Points, in no order, along strands that fork and pass close to each other.
Two points are linked if the straight distance between their rows is under 77.3. Some points are linked to none.
k_486: [ -9  30   2 -29 -15 -16 -11 -15  32   7 -19 -17  14   4 -13   3 -21 -18
 -10 -18  -2  41  19   8 -23  22  35   1  -5  -8  13 -10  -1 -17 -10   3
  -9]
k_342: [  6  12 -17  23 -14   3  -1   0 -12   6   6  50   3   6  27 -27  39 -31
  26  13  -7  13  12  -9   5 -23  13 -19 -18  31  15  -9 -22 -10  12   2
  22]
k_951: [  4 -24   6  38  17 -35  17  25  12  -2  25  -3  -2 -29  16   4  32  -3
 -20   5 -14 -21   4 -28  21   8  -3   7  11 -35  15  22  32  22  11 -42
  30]
k_85: [ 16  27 -14  13 -12  17   8  -5 -20  14   0   5 -20   4 -10   2 -20 -18
  -5  21  13 -13   5  -1  -1   0   5  15  -6  17  -1 -19  -7  23 -18  -1
 -10]
k_672: [ 11   3   5  21  -2  17  16  -9 -26  -1  -1  14   6  15  -4  21 -13   8
  -7  23  14 -29 -16 -12   2  11  -4  19  10   0  16   3  12   6  -7  16
 -20]
k_928: [-14   5  23 -24  -3 -12 -10  -7  12 -16   8 -13   4 -27  -3  -6 -19  26
   8 -24  13   0  -6  11  -9  11   0   1  -7 -20 -26  14  -2  16 -28 -17
 -12]
k_88: [ -7 -19 -17 -26  -7  32  15 -22 -29 -15 -44   5   2   9  -6 -14  11   0
  15   8   0   5 -18  24 -12 -13 -28  -5   2  34   9  -8 -15 -35  13  27
   7]
k_946: [  6 -11   2  21  -2   0   7   7 -13 -16   4 -16 -10 -22   8 -16  -9   6
   3   5   7 -31  -3  -8  16   7 -17  15  -5 -19  -3  26   2  21 -13 -12
  -4]
k_17: [  7  13 -23 -24 -18   8  -5   2   1   9 -32  19 -18  17   2   1  10 -18
  -3   3  13 -20 -24  30   6 -18 -21  -3  11  46   0   9  -3  -6  11   9
 -12]
k_493: [ -9 -19   9  -2   0  26  -4 -25  -2 -29 -11 -31  12   3  -9   2 -13  23
   6   4 -15  31   5  -2 -20   9  -3  -4  -5 -15  -1  -4 -19 -38  12  50
   6]
k_644: [ -5   4  25  13  11  -7 -12   2  20  -5  37  -6   5 -10  -2  -2 -12  15
   3 -16 -21   8  11 -16   6   0  33   8  -5 -34 -22  -1   1  31 -16  -1
  19]
k_863: [ -8  20  19 -18  13  -9  11  -1  -2  17  21  26  23  18 -21  23 -10  10
   8  -5  21 -10   0  -9   3  19  31  -7  14   0   4 -12  14  32 -18   2
 -12]
k_419: [ 16   3  -7  33  14  16   7  34 -12   9  12 -17  -6  12  -6 -18  -5 -34
   9  14  -4   3  34  -2  16  -8  19 -11  -5   5  -5  -9  -1  19  -4   6
   7]
k_423: [ -5  16  17 -16  13 -19  10   6   9  14  33  28  14 -10  -2  14   3  11
   7 -21   5 -16   5 -10   7   7  23  -6  10 -17  -2  -1  14  48 -16 -18
  10]
k_776: [-21   0   5 -20   4 -49   8  -1  26   1   9 -10  15 -55   3   1  12  12
 -15  -8  -4   0   0  -2 -13  22  -7   2  -9 -18   4   5  25  -4 -20 -53
  -9]
k_303: [  0 -10  18   3  23 -24  25  27   3   7  26   7   2 -22  -6  -2  10  12
  11 -15  14 -18  11  -6  17   7   8 -20   7 -28  -4  15  22  52 -15 -29
  10]
k_574: [ -5  -9 -12 -14  -6  17  12  16  -9   0 -34 -37  15   7  -7  -9 -14 -13
   1   6   3  23  29  16  -5   7   5 -23   0   6  21   4   8 -36   2  14
 -20]
k_796: [  6   0  -4  20  -5  -4  19  26 -16   2  -7 -15   0  -6   0   6  -6 -15
  -8  12  12 -13  25  -2   4  19   3 -11   2  -4  27  20  21   6 -16 -13
 -22]
k_317: [ 15 -13  -3  34  25   3  11  28 -13   4   8 -15 -15  24  -8  11   6   3
   4  13  17 -18   5 -20  17  13 -14 -22  31 -17   9  28  10  -2  -4  18
 -15]
k_278: [  4   0 -14 -36 -17 -17   1   3   2  -6 -26  -1  12 -14  11  -2  -8   4
 -11 -10   1 -13 -11  13   2  19 -29   0   5  10  10  27  12 -13   1  -7
 -13]
k_937: [ -1  20  -6 -26 -17  19  -4 -41 -14 -12 -12   2   0 -14  -9   9 -33   9
 -10   0  16   4  -8   2 -22   6  -4  31   2  -4  -5 -14  -5 -25  -4   9
 -17]
k_49: [  8   8   8  -8   7  -7  -6  29  22   2   9   0  -3   0   2 -15   1  -3
   4 -28  -9  -1   4  18  15  -9   7 -14   6  -5 -36  12  16  33  -6  -5
  13]
k_473: [ -5 -26  14 -10  30  29  -3  25  -1   3 -27 -21  -9  35 -28  20  -8 -10
  -4  15  27  -1 -15  30   0 -27  -6  -5  14  25 -18 -12  10  -4  -1  12
 -38]
k_81: [ -8   3   7   1  13  14  24  11 -22  20  18   0  -4   4 -23  15 -22  -2
  15  14  42 -16  11  -4   1   4  17  -9   2   6  -8 -13  -4  61 -36 -21
 -19]
k_57: [-16  -4  36 -15  11  -5 -17   2  26  -6  -7 -12  15  28 -19  17 -11  27
   7 -15  21  30  -5   3 -19  23  26 -17   9 -20 -11  18   5   5  -4  31
 -12]
k_50: [ 19  19 -20  31 -18   5  -1  10   1  13  21  34  -8   2  21 -27  21 -36
   9  13  -5   4  20  -6  22 -24  12  -5 -15  19  -3 -15 -16  29  14  -3
  29]
k_276: [ 12 -27  -9  45   4   4  -6  16 -14  -7   9  -8 -27  11  17 -39  38  -5
  19   8  -6 -17   3  -5  29 -16 -35 -15  10  -3   4  31 -19  -5  19  13
  27]
k_764: [-17   2   6 -38 -24  12 -20 -42  18 -22 -37 -21  16   1 -12   8 -34  15
  -5 -12  15  38 -10  26 -42  17   2  15   1  -6  -7  -1 -21 -16  10  21
   4]
k_460: [  6  -8  14  15  29  20 -11   5   7 -10  13 -18 -12  20 -14   0  -5  20
  10   1  -4   3 -11 -10  11  -5  -2  -8  11 -20 -30   4  -5  -1  -4  41
  -6]
k_684: [-15 -31 -12  -7  -2  21   7 -11 -36 -24 -25   0   3  -1   9 -28  30   7
  27   2 -19   7  -6   8   0  -7 -32 -21  -3  28   7   9 -29 -34   6  21
  24]
k_513: [-16 -20  19 -10  19 -34  21   9  14 -10   2  -6  26 -19  -4  13  11  25
  -1 -15  14   2  11 -17  -1  36   3 -28   1 -31  17  32  21 -15  -7 -10
 -24]
k_143: [-12 -32  21 -11  18  -4   0  -7   0 -29   2 -12   9 -11  -6  11 -16  44
   6 -12  20 -14 -25  -8   5  12 -27  -6  10 -18 -25  40  -5  -7  -7  11
 -21]
k_268: [ -6  39 -10 -26 -14   0 -35 -25   7  10  20  24  -4   4  16  19 -24   7
 -11 -20 -18   4  -4 -15  -6  -7  14  33   2   4  -4 -24 -22 -14  11  -7
   8]
k_310: [-15 -27   0   3   6 -44  10   8  16 -12   7 -22  23 -50  11  -4  11  14
 -18   5 -18  -9  -3 -14  -1  21 -22   6  -8 -22   5  21  26 -13  -9 -42
  -5]
k_247: [ 10  -8  -2  13  -1 -19  28  27   4  12  19   8 -12 -18   5  -8  11  -6
  -2  -9  10 -23   6  -5  23   0   0  -7   5 -15  -7  17  19  73 -11 -45
  29]
k_659: [  2  13  -7 -19   0   7   9  15  -9  23 -13   4 -25   5 -23  32 -16 -11
  -2   9  43 -26 -14  20  -4  -8  -3  -5  16  32  -8   5  -1  37 -26 -24
 -32]
k_846: [  3   7 -18   4  -7   9   9   5 -16   5 -18  15   4   7  14 -30  29 -31
  23   3 -14  18  19   5  -4 -15   8 -23 -17  31  20  -6 -11 -30   3  11
  15]
k_425: [ -5 -10 -26  22 -33 -13   2  -5 -14  -6  -3  14  -4 -22  39 -23  44 -12
  -1   9 -29  -7   9  -3   1  -7 -20  -5 -18  16  41  12  -5 -24  15 -17
  23]
k_492: [-31  -5 -13 -17 -12   6 -32 -17   2 -14   9  10   4  -7  41  -1  -9  10
  13 -23 -44  15   7  -7 -13 -26   3   9 -23  12   8 -19 -26 -33  31  -3
  26]
k_239: [-23  18  28 -35   7 -14   6 -16   4   9  10  23  19  -3 -18  23  -9  22
  20 -20  45  -9  -7  10 -11  17  22 -15   4 -13   3  -1  -3  18 -17  -8
 -23]
k_722: [  4 -16  14   9  10  32  17   9 -34  18 -11  -4   3  31 -29  31 -25  -3
 -11  37  40   3  -4   8 -10   1   8   5   8  13   4 -27  16   0 -14  -5
 -50]
k_206: [ -4  33   8 -22   6   7   2 -24  -1  13  13  21 -12   3 -23  23 -21   8
   4  -7  25 -18 -19   3  -4  -5   6  19  14   6 -27 -19 -13  36 -30  -9
 -14]
k_552: [  4   2  -1  20   5  -3  14  33  -5   4   9 -24  -6 -13  -3 -12  -5 -28
  -3   6   0   1  41  -2   9  10  17  -9  -4  -8   6   1  17  22 -17 -17
  -6]
k_446: [-11 -16   3 -16   4  24  -4 -34  -6  -8 -25  14  31  32  -5  -5   6   7
  26  -3 -25  43 -20  -6 -27  -9  21  -8 -14  18  11 -25 -34 -45  23  43
  35]
k_218: [ 10 -31  -3  27  25  33  16  -8 -38  -1 -16  -8 -17  36 -15  -5  20   2
  15  28  -2   5 -12   5  -2 -19 -31  -8   7  12   8 -18 -13 -37  10  42
  -6]
k_603: [  1 -10  -2  -2   3  32   8  18 -25   8 -27 -26   9  20 -17  10 -22  -8
  -3  22  27  11  15  12  -7   3   7  -9   7   9  12  -4  12 -25  -4   8
 -38]
k_138: [ -7 -22  14  -8   6  23   0 -24 -11 -34  -8 -15   5 -10  -8   8 -26  30
   0   2  18  -9 -18   2  -9   6 -23  14   5 -13 -24  14  -1 -16  -1  23
 -21]
k_385: [-19  -4   1 -52 -24 -11 -13 -32  14 -23 -29 -17  20 -21  -3   6 -29  25
 -12 -24  14  17 -13  14 -21  31 -14   9   4  -8  -4  14  -8 -18   2  -5
 -10]
k_208: [-26   7   2 -26 -14  -1 -41 -16  17  -9  11  -1   9   2  30  19 -29  21
  -3 -29 -33  12  -2  -3 -18  -9   9  24  -8  -4   1  -8 -12 -18  21  -4
  17]
k_919: [  3 -14 -18  30 -25   7  14  -6 -30  -7 -13   3   3   3  24  -9  26  -1
   3  13 -19 -17   5  -4   1  -1 -22  -5  -2   7  46  24  -6 -29  14  15
  14]
k_939: [-23 -18  32 -20  13  16  -7 -24  15  -1 -31 -10  15  45 -36  23 -26  16
  -8  -2  49  36 -24  24 -31  13  21   1  12  -4 -15 -14   4  -4   5  23
 -32]
k_445: [ -4  -6   6 -13  16  23   8  17  -5  13 -18  -7 -19  20 -29  30 -17 -15
  -8  17  38 -16 -18  30  -4 -30  -3   5  15  36 -19 -18   4  23 -21 -13
 -40]
k_219: [  1  21  -2 -12 -10  -1   3  -8  -5   2   3  24  15   0  11  18 -10   5
 -13  -3  -2 -20  -5 -16   2  15   7  19   8  -3  21   4  15  -3  -3   2
 -11]
k_738: [ 10 -26  10  47  23 -23  24  20 -11  -1  19 -10 -10  -9  -8   7   9   6
   8  10  27 -27   6 -34  20  25  -9 -11  11 -41  23  40   2  27 -14 -20
   0]
k_579: [-10  -6 -11 -45 -20 -27  -8 -14   3 -13 -14  -6  17 -38  12   5 -21  22
 -17 -14  -4  -8 -16  -2  -8  22 -34  15  -3  -1   3  20   2 -19  -3 -25
 -11]
k_560: [ -1  41   4 -28  -5   4 -10 -38  -6   5   6  15  -5  -3 -19  22 -31  10
  -7  -9  21   0 -12  -3 -17  10  10  29   9  -2 -14 -23 -14   2 -20  -5
 -16]
k_537: [ 10  -5   1  21  21  21  -8  -1  -9  -3  14   4  -2  28   2  -5  11  10
   8  12 -19  -5  -9 -16  15 -13  -4   1   8  -2  -6  -8  -9 -19  16  47
   7]
k_442: [ -7  -9  10  11   1  16   3 -21  -8 -24   6 -25  13  -7  -2   0 -17  16
  -6   9 -12  14  16 -19  -6  14   7   9  -4 -27   6   0  -4 -32  -2  35
 -11]
k_470: [  7  -3  -3  41  -9   1   6   3 -10 -10  15 -14 -13 -18  15 -19   2 -15
  -4  17 -10 -24  14 -22  19   5  -2  26 -12 -22  18  10  -2  18  -4 -10
  14]
k_165: [ 10  29 -17  -7 -15  20  -4 -26 -20  -1  -8   7 -15 -11   1  -6 -18  -7
   0   9   1  -5  -3   2 -12  -8  -6  27  -9  11  -4 -20 -15 -15  -6  11
  -4]
k_397: [  5 -24  -8   6  26  27   2 -14 -12  -7  -3  -8  -7  36  -9   5  17  18
  12  14 -13  14 -19 -10   0  -7 -24 -16  19  -4   2 -12 -18 -45  18  61
   6]
k_516: [ 12 -38  13  -1  24  30  11  -8 -21  14 -25 -16   5  52 -38  13 -17   2
  -7  30  14  38 -12  16 -11 -12  -1   1   5   8   2 -46  10 -38  16  29
 -36]
k_420: [  0 -21  13  29  24 -24  15  12   2  -7  29  -1   4 -26   9  11  14  13
  -5   2  -4 -23   8 -40  17  19   2   6   6 -44  22  26  15  11  -5 -20
   5]
k_952: [-11 -13  26  10  34  19  19  11 -10  13  20  -2  -1  21 -33  18 -13  11
  16  13  37 -15  -5  -2  10  -6  15 -11  10  -1 -25 -13   2  48 -27   2
 -25]
k_68: [  9  55  -9 -42  -6 -23 -10  -3  14  26  -5   9 -23  -6 -17  14   0  -7
 -13 -28   8   7  10  -4  -2  16   3   3  12   3 -10  -5 -14  10  -9 -26
  -9]
k_119: [ -4  -1   1   1   5  24 -20 -17 -11  -7  10  20  16  25  16   1   0  12
   9   4 -27   2 -13 -14   5 -19   7  13  -1  10   2 -18 -13 -30  26  38
  15]
k_627: [ -4 -15  -2   2  -2 -22   7  12   8 -17  -3 -30  11 -32  11 -19   8  -1
 -11  -1 -21  -1  17  -1   5  17 -17  -3  -7 -14   8  17  18 -14  -5 -10
  -5]
k_249: [-28  -4  42 -13  14 -10  16 -16   0  -3  21  15  19 -16 -15  15  -8  40
  29 -16  53 -12  -7   6  -8  17  14 -24 -15 -24  -8   9 -11   8 -11  -1
 -27]
k_842: [  7  18 -35  14 -37 -23   0  -5   3  13  -2  12 -27 -35  25 -18  38 -25
 -16  13 -23   4  15  -4  -2  -7 -12  -2 -21  15  29  -2  -8 -13   9 -30
  13]
k_805: [ -6 -10  12 -19   0  24 -13 -24   9 -22 -29 -24  11  17 -16   0 -20  12
   9  -2   2  30 -11  23 -27   1  -1   3  -5   2 -16  -7 -13 -20  11  44
   2]
k_925: [ 11 -19 -16  32 -30 -26 -11  13  -5  -5   8  -2 -14 -25  30 -19  12  -2
 -10   8 -10 -35 -19  -4  18  -1 -33  17 -17  -6  10  31   1  24   9 -41
  24]
k_452: [  1 -11   9  20  14   7 -17  12   8 -11  34  -4  -6  -3  17 -13  -1  15
   3 -13 -26 -10   3 -24  25 -14   6  12   1 -31 -17   9  -1  13  10   6
  23]
k_615: [ -7  -6  14 -17  10  -6  -9  14  20 -14  -8 -21  12   6  -4  -1  -3  13
   1 -19  -4  13   6   3   0  19   2 -18   8 -17  -7  21  16  -8   2  21
  -7]
k_128: [-22 -19  29   4  15 -30  -8   3  39 -15  26 -22   9 -22   2  13  11  22
 -11 -16 -27  25  16 -20 -11  18  22  -8   1 -41   3  15  20  -7  -5   0
   4]
k_816: [  9  14  -5  18  -7   7  19   7 -20  11  10   3 -16  -2  -8   9 -16 -12
   2  15  25 -27   4 -10   4  10   6   7  -2   2   6   1   1  55 -26 -18
  -7]
k_900: [ -8  -6  28   7  27   7   2   8   3  -4  19  -8  -1   7 -21   6 -10  24
  15  -7  17  -4  -3 -10   6   6  14 -14  10 -25 -27   8   2  23 -20  17
 -16]
k_704: [ -1  18  -8  -6   3 -45  27  10  15  24  18  14  -8 -46   1  14  26  -7
 -18  -2   1 -12  11 -12  -5  15   6  -5   1 -12  15  -4  24  39 -16 -61
  11]
k_539: [ -7 -11  -6 -28   3  34   2 -39 -16  -8 -36  17  14  22  -9  -6   4  -1
  18   1  -6  24 -24  15 -24 -17  -3   5  -6  26   2 -31 -22 -38  19  34
  18]
k_418: [ -7  -7  13 -17   2  27   5 -37 -10 -23 -14   1   3   1 -22  17 -27  16
  -8   7  30   0 -25  16 -25  -3 -14  27   7  -2 -25 -15   8 -13  -2  18
 -28]
k_335: [ 10  35   0 -20  -3  -2 -20   1  26  12  -2  14  14  25  -2  -2  -7 -17
   2 -18  -9  18  -1   9  -2  -1  25  -1   2  14 -11 -16  -2  -2   7  18
  11]
k_152: [ 19  50 -23 -22 -20  -9 -14  -5   9  23  -4  24 -27  -7   5   1   9 -16
 -14 -11  -5   0   9  -4   5  -2  -5   8  -1  17  -7  -8 -19   0   8 -11
   3]
k_401: [  4 -16   5  45   5  -6  28  20 -26   4   3 -13   0  -3 -10  19  -8  -6
   4  20  32 -22  19 -19   4  27   8 -14   2 -18  34  29   9  22 -21 -22
 -24]
k_374: [ -7   1 -26  -3 -21 -23 -24  11  17   4  17  12 -11 -35  43 -24  24   4
 -13  -4 -30  -6   1  -2   9 -23 -23  10 -15   7  -7  -2   0  -6  26 -45
  25]
k_622: [-13 -17  -3  11   1  15 -10 -16 -13 -25  13 -18   4 -18  22  -8  -9  15
   1   2 -34  -4  13 -22   2  -5  -5  19 -12 -17  13   1 -13 -30  12  19
  10]
k_338: [-14  -1 -10   7  -3 -19 -18  15  33   4  33  13  -3 -31  39  -6  15   5
 -22 -12 -36   0   4 -11  10 -27   6  15  -5 -15 -17 -14  20  10  27 -53
  35]
k_746: [-18  30   3 -35  -1 -45  -8 -15  29  15  15   1  -4 -45  -2  19  11  12
 -19 -22  -9   4   4 -13 -19  17   4  12   0 -20   3  -9   7  -1 -16 -55
  -3]
k_957: [ 16 -10 -16  49 -27   0  -3  25 -16   6  -7   4 -17  19  18 -10  30 -23
   5   9   4 -24   2  20  13  -9 -18 -27   1  22  23  28   5  16  18   0
  13]
k_982: [-13  -6 -12  -9 -11  21  -9 -21 -19 -16  -1  13  11  -4  27 -10   5   8
  11  -3 -31   3   2 -10  -5 -14  -3  10 -12  10  18  -9 -18 -38  20  21
  20]
k_113: [ 22  25 -30   7 -27 -31   0  20  15  22   9  11 -35 -33  13 -11  27 -17
 -25  -1  -6  -7   6  -1  11  -3 -18  -4  -6   8  -8   4   4  37   4 -52
  20]
k_583: [ -3 -26  16 -15  22  27  -5 -21  11 -16 -30 -12   0  34 -25   9  -3   7
   2   3   3  17 -33  28 -15 -24 -14   6   4  14 -21 -22  -5 -21  18  49
  -8]
k_990: [ 10  18   8 -13  11   4 -13  25  25  13   2   9   5  28 -10   2  -7 -17
   7 -20   0   6   0  20   8 -13  21 -13  10  15 -33  -4   9  26   0  15
   5]
k_718: [-15 -27  22 -17  12 -26  -2   3   4 -16  12  -4  14 -31   1  -6 -13  42
  11 -20  11 -22 -23   1  11   9 -20  -4  -3 -23 -24  38   2  13 -19 -21
 -12]
k_657: [ 14 -27  -6  44 -13 -16  -6  25  -3  -7  14  -8 -19 -10  24 -40  32  -8
   1   9 -11 -20   1  -4  32 -13 -30   2  -3 -14   3  31  -2  15  22 -21
  38]
k_980: [  1 -19   7  -4  23  28   5  -2  -2  -5 -28  -1 -16  30 -20   1   7 -14
   3  15   8  -3 -27  38  -3 -45 -19   4   0  38 -19 -27  -4 -14   7  26
 -17]
k_890: [ -7  -4  22  -8   7 -23 -18  13  41  -9   4 -17  15   6  -1   7   8   9
  -7 -22 -25  34  15  -3 -12  18  25 -14   5 -24   3  16  18  -6   9  21
  12]
k_898: [  3 -16 -12  38  -9 -40  12  10  13   2  10  -1   0 -40  20  10  29 -12
 -26  15 -17 -27  -7 -17   1  13  -9  15  -7 -15  30  21  32  16   3 -56
  20]
k_915: [-11  13  25  -3  -3  -3 -21  -9  21 -14  15 -16   5 -15   0  -2 -22  17
   5 -21 -11  16   6   5 -15   5  21  13 -13 -25 -24   2  -6  16 -22   1
   5]
k_226: [  0   6  -8  10 -10 -27   9   5  15   4  14  13   4 -30  25  10  20 -13
 -28   3 -26 -16   9 -19   2   9   4  16  -1 -10  29   3  29   2   4 -32
   7]
k_956: [ 20 -17  15   3  20  19   3 -29 -13   6 -14   6  14  48 -32   2 -15   4
   4  28  -8  30 -25  16  -9 -10   9  14  -9  20  -6 -57   1 -33  17  38
 -11]
k_676: [ 14  35 -26 -17 -19 -11 -16   4  15  15  -4  30 -16  -9  19 -22  27 -26
   6 -10 -10  15  11   8   5 -21  -5 -14 -14  28  -7  -8 -20  -9  16 -11
  15]
k_207: [ 15  25 -17  11 -14   1   1   6   9  14  29  21 -13  -9  15 -13   0 -20
  -7  -2 -10  -6  15 -16  20 -11  11  15  -5   0 -17 -14  -9  48  -3 -19
  27]
k_42: [ -5 -15   6  19  17   2  15  -2  -1 -18  10 -28   3  -4  -7   8  -6  20
  -4   5  10   8  16 -33   4  29  -6 -17  12 -38   5  21  -1 -30 -11  25
 -24]
k_140: [ 13  -4  -7  38 -13  17  19  -6 -32  -3  -9  -5   2  12   5   4   1   0
  -3  26  -3 -19   4 -10   3   6  -9   6   4  -4  36  13   5 -16   2  23
  -8]
k_596: [  1 -19  15 -14  15  28   2  -3 -12  21 -24  -8  15  47 -38  22 -33  -2
 -12  23  34  32 -11  18 -14   0  22   8   7  12  -4 -46  16 -19   2   5
 -45]
k_822: [  6  27   4  -5   5  13  -5 -22   1  14  27  30   2  22 -12  17 -20   4
  -1   6   2 -16 -22  -7   9  -8  13  31  11  18 -30 -34 -10  36 -16   3
   1]
k_555: [ 14  12 -12  20   7  14   5  15 -12  12  -1   0   4  16  -2 -24   2 -37
  20  13 -13  16  24   4   3 -14  26 -16 -19  26   4 -23 -11 -15   0  17
   9]
k_237: [  4  33   1 -16 -10 -23 -25  -3  40   9  16  17  17   5  12   3   1 -18
 -10 -25 -33  27  11   0  -7  -1  34   6  -6   1  -3 -19   2  -5  12   0
  25]
k_757: [ 10  30 -13 -20  -4 -37   8  22  24  23  13  15 -16 -30   2   0  20 -10
 -18 -21  -4   0  12   2   4   4  -1  -9   8   0 -18  -4  19  39  -9 -52
  17]
k_904: [ 13  28 -11   9  -7  16 -12 -11   2  12  30  27  -3   9   7  -5 -13 -10
   1   5 -10 -11  -4 -13  17 -17  14  24  -4  12 -25 -27 -20  29  -2   3
  18]
k_859: [  5 -23 -12  20  10   9   3  16 -22 -10  -9 -14 -12  12   9 -32  33  -3
  23   6 -12  -2   9   5  14  -9 -30 -30   5  14   6  21 -16 -25  10  25
  14]
k_691: [ 12  22   2 -11   3   9 -16 -16  10  14 -11  15  23  43 -13  -5 -13 -15
  10   3  -9  22 -15  10  -9  -8  29   3  -9  27  -9 -36 -11 -21  15  31
   9]
k_774: [-10  44   6 -38  -7 -22 -10 -13  19  15  -6  -3  -1  -2 -20  14 -18  -7
  -5 -25  18  25  14   3 -20  26  28  -2   3 -10   1 -12  -6   3 -23 -19
 -15]
k_402: [  3  10 -24  -1 -22 -10 -24   4   8   4  10  38 -14 -23  40 -33  37 -11
  12  -3 -13   7   3   4  15 -34 -16  -7 -18  19  -9   0 -21   0  21 -24
  25]
k_787: [  7 -21 -10  27   1  35  12   3 -46   2 -29 -11 -19  25  -7 -11  12 -16
  19  29   8  -3  -5  26 -11 -26 -21  -9  -7  34  14  -8  -8 -22   0  15
  -7]
k_960: [ 17  -9   0  20  11 -10   0  38  14  -4  14  -9 -11  -7  11 -32  19 -11
   0 -13 -16   1  17  10  28 -13  -4 -19   6 -12 -24  15  16  21  11  -4
  24]
k_93: [ 13   8 -28 -17 -35 -13  -3   5  -6   6 -27  17  -6  -3  19   0  10  -6
 -11  -3  -1 -22 -17  16   3   5 -32  -4   2  29  21  28   5  -9  12  -4
  -5]
k_971: [  7  26 -20 -27  -9   3  -9 -10   6   9 -26  12   0   5   6 -24  10 -29
  20 -14  -7  26   4  15 -13 -14   9 -15 -20  31  -2 -17 -27 -31   8  10
  16]
k_292: [ 17 -10  -3  29   3  -4  20  37   3   5  19  -4 -17  -3   5 -24  13 -24
  -4  -4  -1  -4  22  -4  33 -12   7  -7   6 -14 -19  10  13  60   2 -24
  37]
k_444: [ -4  -3 -11 -12 -11  -5   8   5   3  -9 -20 -24  10 -16   7 -19   4 -16
  -3  -2 -21  15  29  11  -2  10  -3 -12 -10   2  20   4   8 -31   0   9
  -4]
k_198: [ 10 -25  -6  26  -3  41   7  21 -43  18 -28 -25 -10  32 -10  15  -4 -14
   2  36  18  -3   1  24 -10 -18 -11  -9   7  24  23  -2   4 -22   2   7
 -26]
k_875: [ 16  22 -32  15 -31 -29   8  16   4  21  -6  -5 -33 -29   8  -7  20 -30
 -24   9 -10  -4  20   4  -2   8  -9  -8 -12  13  22   3   7  11  -3 -41
   1]
k_562: [  9  33 -13  -1 -16 -17   8   2   6  16  18  30   3  -8  11  16   5 -15
 -22   0 -13 -13  13 -21   7  16  19  13   7   2  23  -6  16  17  -7 -16
   2]
k_520: [ -3  10   0   5  -1 -13 -17   6  28  -1  29  12   8 -15  28  -8  12 -10
 -12 -14 -41  11  15  -9   7 -13  20   9 -10  -9  -5 -14   8  -2  16 -10
  28]
k_886: [ -4   6  -1 -37   2  10  -5  -1  12  -2 -34   2  -2  20 -14   7 -10  -7
  -6  -9  20 -13 -27  31   2 -10 -12   3  18  28 -13   5   8  -3   3  14
 -21]
k_760: [ 12  -3  10  10  14   8 -12 -20   4   3  -1   7  26  44 -14  -9  -1   3
  22   9 -28  34 -17  -5 -13  -8  32  -9 -17  20  -3 -31 -23 -42  19  49
  23]
k_171: [ 15 -29  -7  45 -15 -11  -4   3 -20 -16  -3 -10  -8  -8  19  -7   2   5
   0   9   0 -43 -21  -7  19   6 -39  13  -4  -9  17  48  -6  10   5 -11
  10]
k_839: [-17  -6  24 -26  16  11  -7  -4  16  -8 -24 -10  10  28 -27  16 -17  11
   3 -11  34   7 -20  21 -11   5   7  -8  15   2 -19   5  11   1  -5  21
 -29]

A fork is a point with three links, a tip a point with one. Leave the first point through the second and follow the links. Name the first fork or tip that comes.
k_249 / k_239: k_335
k_425 / k_919: k_846
k_990 / k_49: k_249
k_452 / k_644: k_937
k_335 / k_691: k_470
k_562 / k_219: k_704

Follow the links from the first point to the second, and from the first to the third. Name the last point that the two ways share.
k_691 / k_397 / k_718: k_937
k_776 / k_385 / k_268: k_982
k_88 / k_796 / k_863: k_335
k_596 / k_17 / k_659: k_805
k_718 / k_516 / k_684: k_937
